A landscape with many valleys, sampled at points; each row gives a point and its height.
From any point a ball rolls to the lowest of the 2 points nearest to it. It stops when none of these is lower. Distance is the straight distance between rows; heights are no part of it.
q286 h=1.53: [121 151 145 138  75 125  69  65 135 168 171 173  70 125 114 135 157  94
 169 110 136  83  54 188 117 152 150 180]
q424 h=6.83: [148 105 143 114  68 158  89  98 162 190 178 128 128 131  85  59 159 131
 114 132 154  94 112 153 113  98 102 149]
q151 h=3.51: [152 143 100 133 119 111 149 222 107 120 128 106 108  56 151 136 116 206
  70 124 149 143 173  83 174 123 109 138]
q451 h=2.49: [107 171 140 140 186 135 119 147 136 174 130 149 192 101 109  84 143 117
 132 103 116 133 140 116 153  72 102 105]
q182 h=3.91: [131  52 116 118 145 159 114  73  99 116  86 120 159 137 178 128  82 104
 110 129 123 136 148 137  95 115 117 132]
q412 h=5.38: [105 119 171 127 114 141 130  31 107 126 175 177 114 182 122 138 132  79
 170  78 110  93 102 174  94 154 165 143]
q481 h=2.12: [180  75  97 102 155 122 105 151  79 122  55 131 132 100 183 142 103 107
  74  67 128 123 157 122 132 116 147 116]
q258 h=7.14: [185  90 121 131  88 135  76  96 182 191 157 120 133 133  73 104 155 105
  99 136 148  93  85 133 120  91 106 151]
q103 h=5.09: [149  87 103 109  56  81 166 147 144  81 126  85 113 139  74 128 148 156
 108 123 128 108 131 117 129 157 184  88]
q645 h=5.71: [123 139 130 113 155 138  76  83  99 173 119 141 158 112 131  68 139  66
 132  73 101  63  85 169 138  90 113 129]
q861 h=5.10: [167 134 111 114 175  86  98 120 122 160  88 135 172 126  87 142 139  66
  99  76 121  82  96 120 173 101 122 123]
q147 h=4.52: [105  92 142 103 137 159 138  85 117  98 100 135 124 134 147  88 113 117
 142 108 108  93 133 150 114 145 130 109]
q228 h=1.71: [103 131 144 123  93 152 117  92 123 126 178 153 101 140 160  94 113 112
 193 123 162  83  73 201 120 155 132 189]
q42 h=5.73: [ 93 114 179 127 124 151 158  47 119 115 165 162 123 195 107 137 147 103
 161  87  92 107 141 159  89 148 167 122]
q207 h=1.26: [173  44 101  86 114 118 118 129  76  96  63 106 121  93 174 112 112 122
  79  75 126 103 164 130 139 127 149  95]
q403 h=7.38: [185  77 130 126 114 117  75  72 176 203 131 132 120 139  90 145 148  95
  90 140 127 120  89 125 110  98 121 141]
q831 h=4.44: [126 100  99 126 159 110 162 122 103  97 102 122 112 152 156 202  67 105
 128 161 160 176 112 110 108 170 145 154]
q135 h=2.51: [148  65 108 114 108 155 111 127  75 118 119 102 167  98 158  68  65 102
 116 113 177 107 140 134 141 129 100 153]
q639 h=2.63: [105 147 114 122 149  95 164 165 112  70 120 121 131 148 123 146 100  89
 165 123 153  98 102 124 155 161 154 117]
q29 h=1.58: [144 128  98 128 123 127 132 185 105 122 107 118 120  70 152  95 111 159
  91 123 159 133 146 118 159 119 104 135]
q379 h=4.25: [107  93 133 123 159 162 134  93  86 101  93 125 164 138 163  94  92 111
 134 111 103 116 155 147 128 131 114 114]
q903 h=2.01: [117 159 133 141 219 128 135 173 114 156  97 146 195  95 143 115 127 120
 119  79  98 151 161 106 163  79 116 111]
q699 h=2.37: [ 99 135 124 123 111 114 148 143 120  76 142 123 111 161 134 130 112 100
 177 132 154  96  92 138 145 173 157 144]
q654 h=5.53: [134 143 146 161 125 108 104  79 147 194 192 153 135 165  88 191 139  70
 171 125 110 148  62 124 120 122 161 162]
q36 h=6.70: [108 142 142 145 137 148 143 135 170 142 153 140 144 140  96 121 140 145
 132 151 128 148 124 118 141 118 116 128]
q580 h=2.58: [194 145  99 105 179  87  99 202 132 182  94 155 106  93 153 181 134 160
  49 112 143 146 139  90 156  81 140 126]
q975 h=4.83: [106 102 137 120 106 183 130  85 109  84  95 123 110 113 185  83 107 151
 136 135  96 118 154 163 101 144  94 102]
q526 h=4.05: [163 147 120 148 118 130 147 190 117 104 106 112  95  76 175 172 117 213
  77 148 144 179 177  69 143 128  87 145]
q484 h=2.75: [131 103 122 115 162 153 110 139  85 113  50 142 125  97 202 126 118 123
 102 103 126 137 159 122 116 113 133 110]
q499 h=4.36: [125 160 133 151 108 137 144 173 126  99 137  76 148  91 101 125 139 196
 109 164 116 178 202  84 129 153  96  93]
q550 h=1.59: [121 159 139 127 121 123 106 140 157 157 145 162  92  88 135 104 157 135
 142 148 136 114  81 148 120 113 107 132]
q760 h=3.15: [128 103 127 114 153 150 102 106 109 142  70 161 113 108 198 124 125 122
 106 133 116 142 125 141  88  93 124 124]
q448 h=5.40: [151 136 130 117 174 114  89  96 105 178 105 142 182 122 111 112 133  63
 124  73  98  81  86 144 153  81 114 118]
q199 h=5.92: [134  98 117 135  47 132 147 149 161  98 142  84 115 139  87 100 145 175
 121 175 148 132 132 113 112 148 152 118]
q931 h=1.95: [122  93 114 124 145 146 109 121 101 141 132 113 187 119 151  78  71  82
 141 103 162  90 107 145 152 124  90 159]
q401 h=5.27: [135 121 135 144 128  80 106  55 136 185 168 129 126 181  84 209 153  65
 159 117 126 126  53 132 103 148 180 156]
q604 h=4.11: [104 115 113 100 169 119 145  83  97 140  84 159  74 136 173 186 131 138
 130 162 124 174 109 130  60 149 153 126]
q404 h=2.94: [112 158 110 138 147  95 167 192 116  67 131 110 127 139 135 178  76 103
 156 148 154 139 123  95 167 171 155 149]
q735 h=6.18: [117  97 125 153  44 148 134 154 156 126 168  72 119 164  96  94 129 173
 140 183 156 144 139 127 111 137 124 151]
q514 h=4.37: [125 115 125 103 147 123 138 106 134 130  82 152  79 137 149 170 142 140
 112 146 119 157 126 114  90 131 137 106]
q31 h=5.24: [109 157 135 157 131 165 131 139 110  71 164  55 168 139 127 124 105 149
 164 163  98 167 191 120 119 180  82 107]
q647 h=2.97: [146 164 112 136 157 111 166 209 127 116 118 125 135  86 128 152 113 184
  83 130 135 151 186  73 183 125 120 115]
q578 h=4.72: [125  81 145 132 135 113 125  31 118 158 157 148 135 192 109 178 115  66
 155  97 105 131  88 154  95 135 154 142]
q366 h=6.51: [ 96 156 144 152 134 147 148 130 157 132 170 109 173 165  59 104 143 133
 143 140 118 139 149 123 138 122 131 122]
q775 h=2.53: [121 164 115 123 166 112 161 179 124 116  99 142 116 100 146 164 110 154
 108 144 134 159 148  94 156 124 109 129]
q38 h=6.04: [126 131 138  99 121 157  87  63 121 173 151 146 140 116 120  54 146  96
 125  86 113  62  95 184 123 104 122 117]
q226 h=6.48: [140 131 135 102  87 156  93 102 156 190 171 142 111  99 109  56 169 127
 116 110 124  80  99 169 120 107 112 121]
q562 h=6.64: [120 157 126 161  85 133 144 196 159 116 182  80 135 168  79 111 147 159
 140 199 156 169 153  96 139 131 116 154]
q322 h=4.19: [ 96 127 125 128 174 131 160 100 105  93  95 126 141 157 155 185  87  99
 155 138 120 167 134 117 114 153 122 134]
q445 h=3.78: [114 164 125 130  82 115 166 174 161  91 123  82 128 113  80 131 160 211
 119 156 119 155 192  91 139 138 138  64]
q872 h=3.29: [ 92 185 138 125 104 110 167 160 159 107 136 112 110 109  91 108 179 195
 131 148 116 137 158 116 136 130 141  83]
q129 h=5.79: [ 87 182 147 161 138 142 170 148 143  71 139 104 135 162 132 160 121 124
 170 171 127 160 141 105 133 166 128 125]
q310 h=2.21: [100 193 143 127 102 131 128 162 159 160 168 151 106  75 115  64 170 169
 148 138 138 104  94 142 147 105 118 129]
q560 h=4.53: [114 101 145 133 112 185 123  85 119  94  91 134  95 117 205 121  99 156
 125 172 117 151 148 154  69 139  72 127]
q963 h=3.81: [136  86 102 110 164 112 125  54  95 169 100 156 102 140 168 176 122  98
 115 151 130 168  81 131  59 118 148 147]
q731 h=5.54: [103 175 137 170 141 144 149 162 121  59 143  77 159 138 122 140 104 137
 159 160 112 159 184  99 147 175 114 116]
q324 h=3.76: [174 173  94 103 119  52 118 195 140 135 110 146  98  85 129 167 131 159
  81 124 149 108 100 100 172 123 123 138]
q132 h=6.31: [ 95 150 157 154 130 160 163 112 145  95 166 105 174 190  82 123 142 124
 153 138 100 138 172 127 130 145 146 116]
q472 h=1.97: [160 159 101 115 203 100 123 205 115 148  84 152 137  88 167 155 118 138
  89  97 139 142 147 103 164  89 133 132]
q825 h=4.24: [160 152 104 101 112  65 127 171 146 117 106 128 113 117 104 142 151 135
 115 116 132  91  96 116 164 137 143 105]
q343 h=1.47: [109 118 128 139 142 167 118 128 111 131 139 124 166 113 152  64  85 116
 153 132 154 117 129 154 127 124  90 150]
q192 h=2.07: [ 95 128 137 116 120 131 135 128 119 100 140 139 106 133 157 108 108 100
 184 125 153  86  80 174 128 167 129 157]
q7 h=2.13: [146  72 104  89 106 108 125 124  86  96  82  95 137  96 130  81 122 130
 104  78 134  76 151 142 133 136 147  75]
q212 h=6.12: [106 145 162 131 106 125 146  94 139 112 176 161 117 178  81 140 169  97
 171 104  98  95 115 154 114 138 181 129]
q332 h=3.19: [202 144  84 109 146  85 110 207 136 163 105 134 101  83 135 165 123 147
  55 109 154 122 122  80 187 101 120 147]
q386 h=1.48: [138 163 126 129 213 104 133 212 112 129  77 154 153 101 158 139 133 147
  91  76  97 137 164 105 164  99 140  94]
q167 h=3.50: [121  91 122 127 165 138 120  92 113 160  98 152 121 130 174 157 104 101
 119 146 136 170 113 129  87 106 124 144]
q909 h=6.90: [127 149 132 156 113 138 149 165 167 112 148 100 143 127  99 137 128 161
 133 168 148 163 158  98 133 124 101 135]
q420 h=4.85: [155 108 123 133 145 143 123 162 133 141  82 128 137 101 147 126 144 176
  76 129 121 163 186 104 135  95 109 101]
q37 h=2.83: [153  82  99  96 107 128 112 121  96 128 107 106 156  88 149  74 111 118
 107  97 154  88 138 141 141 119 118 118]
q262 h=5.56: [144  97 123 122  48 103 151 150 177  97 153 105  92 179  68 116 167 157
 131 158 126 122 119 126 129 153 177 117]
q161 h=4.35: [ 86  98 159 151 142 134 147  31 116 148 172 149 149 197 124 181 101  91
 147 115  95 160 114 145  85 123 151 125]
q941 h=4.73: [150 119 129 128 136 136 132 131 154 132  89 145 114 119 127 146 147 154
 100 145 104 151 161 109 119 115 114 102]
q667 h=4.81: [115 166 134 151 110 147 125 160 104  78 153  56 139  96 129 108 119 187
 139 170 118 181 205 100 110 174  76  92]
q100 h=0.94: [124 163 145 125 120 116  94 102 143 163 154 170  91 109 111 130 162 108
 156 122 117  87  65 155 139 132 137 146]
q797 h=0.86: [129 121 117 129 142 149 142 144 128 114 113 120 131 110 153 111 100 143
 130 137 152 130 140 128 139 131  95 138]
q191 h=4.71: [179 136 111 105 144  76 108 148 125 154  77 138 123 102 100 139 155 108
  89  86 117  95 113 120 160 112 130 105]
q605 h=6.10: [113 144 154 146 113 113 145 124 164 113 191 142 140 202  68 139 163 103
 169 131 107 135 122 130 137 130 182 134]
q171 h=3.94: [ 91 113 143 137 172 140 155  63 121 127 116 141 139 175 143 178 103 100
 150 133 104 163 130 139  96 136 126 127]
q377 h=2.95: [123 146 151 135 166 153  99 112 145 186 151 144 163 114 105  93 146 124
 124 110 102 125 123 130 140  79 108 123]
q441 h=6.02: [ 95 165 155 169 117 150 152 132 147  66 169 103 135 208 110 154 135 123
 169 182 110 168 168 120 128 157 147 134]
q30 h=4.46: [157 131 121 148 149 145 124 186 123 136  86 135 115  91 182 154 107 166
  81 139 130 178 180  89 126 108  88 145]
q252 h=1.94: [110 139 149 134  85 143 102  74 130 150 173 186  64 123 156 110 143 110
 179 127 148  90  69 203 104 152 131 180]
q624 h=4.67: [154 111 102  99  89  78 149 159 148 104 110 101 113 112  93 113 150 158
 108 113 135  96 111 123 138 143 158  84]
q551 h=2.76: [ 91 201 125 107  96 100 145 190 162 134 152 130 111  66  96  87 178 197
 134 147 140 111 120 127 152 104 128  95]
q358 h=5.01: [123 113 145 130 121 101 111  55 124 149 161 156 117 183  93 172 148  70
 170 100 119 110  78 159 105 151 181 148]
q474 h=4.20: [112  76 140 129 144 180 113  71  96 102  91 130 131 136 206 133  88 109
 134 140 109 146 154 141  76 132  96 143]
q282 h=5.83: [127 128 157 155 112 108 120 111 169 139 181 146 120 199  80 176 145  91
 165 150 122 148  90 130 128 135 173 165]
q365 h=6.41: [115 151 134 167  73 153 132 169 166 137 189  90 116 152 104 100 142 172
 150 191 173 153 132 113 114 113  98 170]

Where does a ball stop that starts at each point below?
q667 => q100
q366 => q100
q42 => q171
q604 => q207
q420 => q775
q605 => q171

Call two points neighbours if one is among the 2 nearest of the other. Go from one point of each pair to the other, from neighbour to neighbour, staying as low as possible. Name the highest point that can't be avoided.
q100 / q228 => q252
q228 / q825 => q36
q775 / q207 => q151
q207 / q797 => q37
